The views of a scene show one set of named points, each view turned or mirrored, and shifted as a whole, with a little noise and some points left out.

Scene 1
View 1
j_705: [-1.06 -3.08  1.54  1.19 -2.95 -0.11 -4.13 -0.39  1.15]
j_504: [-1.08  0.23 -0.30 -0.58 -0.82  1.27 -3.46 -0.92 -0.06]
j_793: [-1.40 -0.53 -0.55 -0.57 -0.40  1.12 -3.10 -0.49 -0.20]
j_725: [ 0.83 -2.58  1.11  0.21 -0.77  0.11 -3.06 -0.97 -0.29]
j_597: [-1.61 -0.17 -0.90 -0.80  0.56  1.60 -2.40 -0.17 -0.93]
j_593: [-0.58 -1.39 -0.82 -0.77  2.30  1.38 -1.33  0.01 -2.16]
j_569: [-1.38  0.75 -1.27 -1.27  0.63  1.66 -2.60 -0.72 -0.86]
j_145: [ 1.09 -0.66  0.14 -1.11  0.26  0.72 -2.72 -1.41 -0.88]
j_635: [-0.85 -1.49  0.32 -0.04 -0.99  0.60 -3.18 -0.49  0.01]
j_52: [-0.52 -0.83 -0.03 -0.53 -0.21  0.92 -2.93 -0.57 -0.45]
j_612: [ 0.21 -0.38 -0.97 -1.48  2.25  1.19 -1.58 -0.80 -2.16]
j_858: [-3.15 -0.46 -0.19  0.35 -2.69  1.18 -4.24 -0.07  1.28]
View 2
j_597: [-0.59  0.39  0.55 -2.26  1.16 -0.08  0.85 -0.25 -1.87]
j_793: [-1.12  0.01  0.44 -2.37  0.73 -0.69  0.58 -0.77 -2.76]
j_612: [ 0.42 -0.25  1.53  0.15  1.07 -0.53  0.67  0.82 -0.96]
j_52: [-0.60  0.17  0.78 -2.22  0.68 -1.28  0.81 -0.37 -2.49]
j_569: [-1.29 -0.68  0.62 -0.77  0.59 -0.34 -0.37 -0.26 -2.32]
j_145: [ 0.20  0.13  1.77 -1.24  0.51 -2.41  1.51  0.36 -2.36]
j_705: [-0.90  1.72  0.30 -5.99  0.77 -2.13  2.51 -1.49 -4.00]
j_593: [ 0.99  0.91  1.30 -1.41  1.60  0.32  1.58  0.86 -0.14]
j_725: [ 0.36  1.34  1.39 -3.40  0.95 -2.27  2.62  0.08 -2.59]
View 3
j_793: [-0.53 -1.47 -1.43 -0.66  1.22 -0.47  4.12 -0.01 -0.63]
j_593: [ 0.00  0.64 -0.69  0.64  1.52 -0.30  2.98 -1.81 -2.46]
j_597: [-0.87 -1.37 -1.09 -0.25  1.67 -0.67  3.54 -0.87 -1.42]
j_612: [ 0.60  0.50 -0.45 -0.18  1.58 -1.24  3.64 -1.56 -3.18]
j_504: [-0.31 -1.69 -1.40 -1.31  1.19 -0.99  4.67  0.35 -0.67]
j_145: [ 1.35  0.39 -0.99 -1.33  0.86 -1.03  4.96 -0.03 -1.70]
j_725: [ 1.19  1.36 -1.75 -1.11  0.25  0.58  5.08  0.76  0.20]
j_705: [-0.16 -0.30 -2.58 -1.18  0.04  1.34  5.34  2.17  2.72]
j_858: [-1.42 -2.92 -2.40 -1.47  0.78  0.37  4.96  1.95  2.52]
j_635: [-0.12 -0.62 -1.57 -0.80  0.70  0.16  4.46  0.63  0.23]
j_52: [ 0.06 -0.58 -1.21 -0.74  1.07 -0.45  4.35  0.21 -0.77]
View 4
j_705: [-3.96 -2.20 -2.24 -1.77 -0.07 -2.60  0.45 -1.04  0.56]
j_612: [-0.97  0.57 -2.54 -0.74  0.88  3.43  2.49  1.91  1.71]
j_504: [-2.38 -0.79 -1.46 -2.30 -1.28  0.94  1.53  1.55  0.52]
j_858: [-4.60 -1.12 -0.95 -2.06 -2.25 -1.09  0.99  1.43 -0.26]
j_145: [-0.63 -0.88 -2.38 -2.08  0.42  1.72  1.63  0.58  1.45]
j_725: [-1.95 -1.51 -2.85 -1.41  1.21 -0.16  1.38 -0.72  1.35]
j_635: [-2.80 -1.08 -2.09 -1.44 -0.19  0.01  1.31  0.44  0.83]
j_597: [-2.85  0.29 -1.90 -0.93 -0.71  2.08  1.89  2.18  0.92]
j_593: [-2.23  0.90 -2.90  0.09  1.18  3.01  2.41  1.75  1.79]
j_52: [-2.38 -0.65 -2.00 -1.49 -0.20  1.05  1.53  1.11  1.07]
j_569: [-2.18  0.84 -1.88 -0.96 -0.42  3.04  2.23  2.63  1.14]

In a view up to two points have been moved. Name them for each view, in the order of its rows, or write -.
view 1: -
view 2: j_597, j_593
view 3: j_858
view 4: j_569
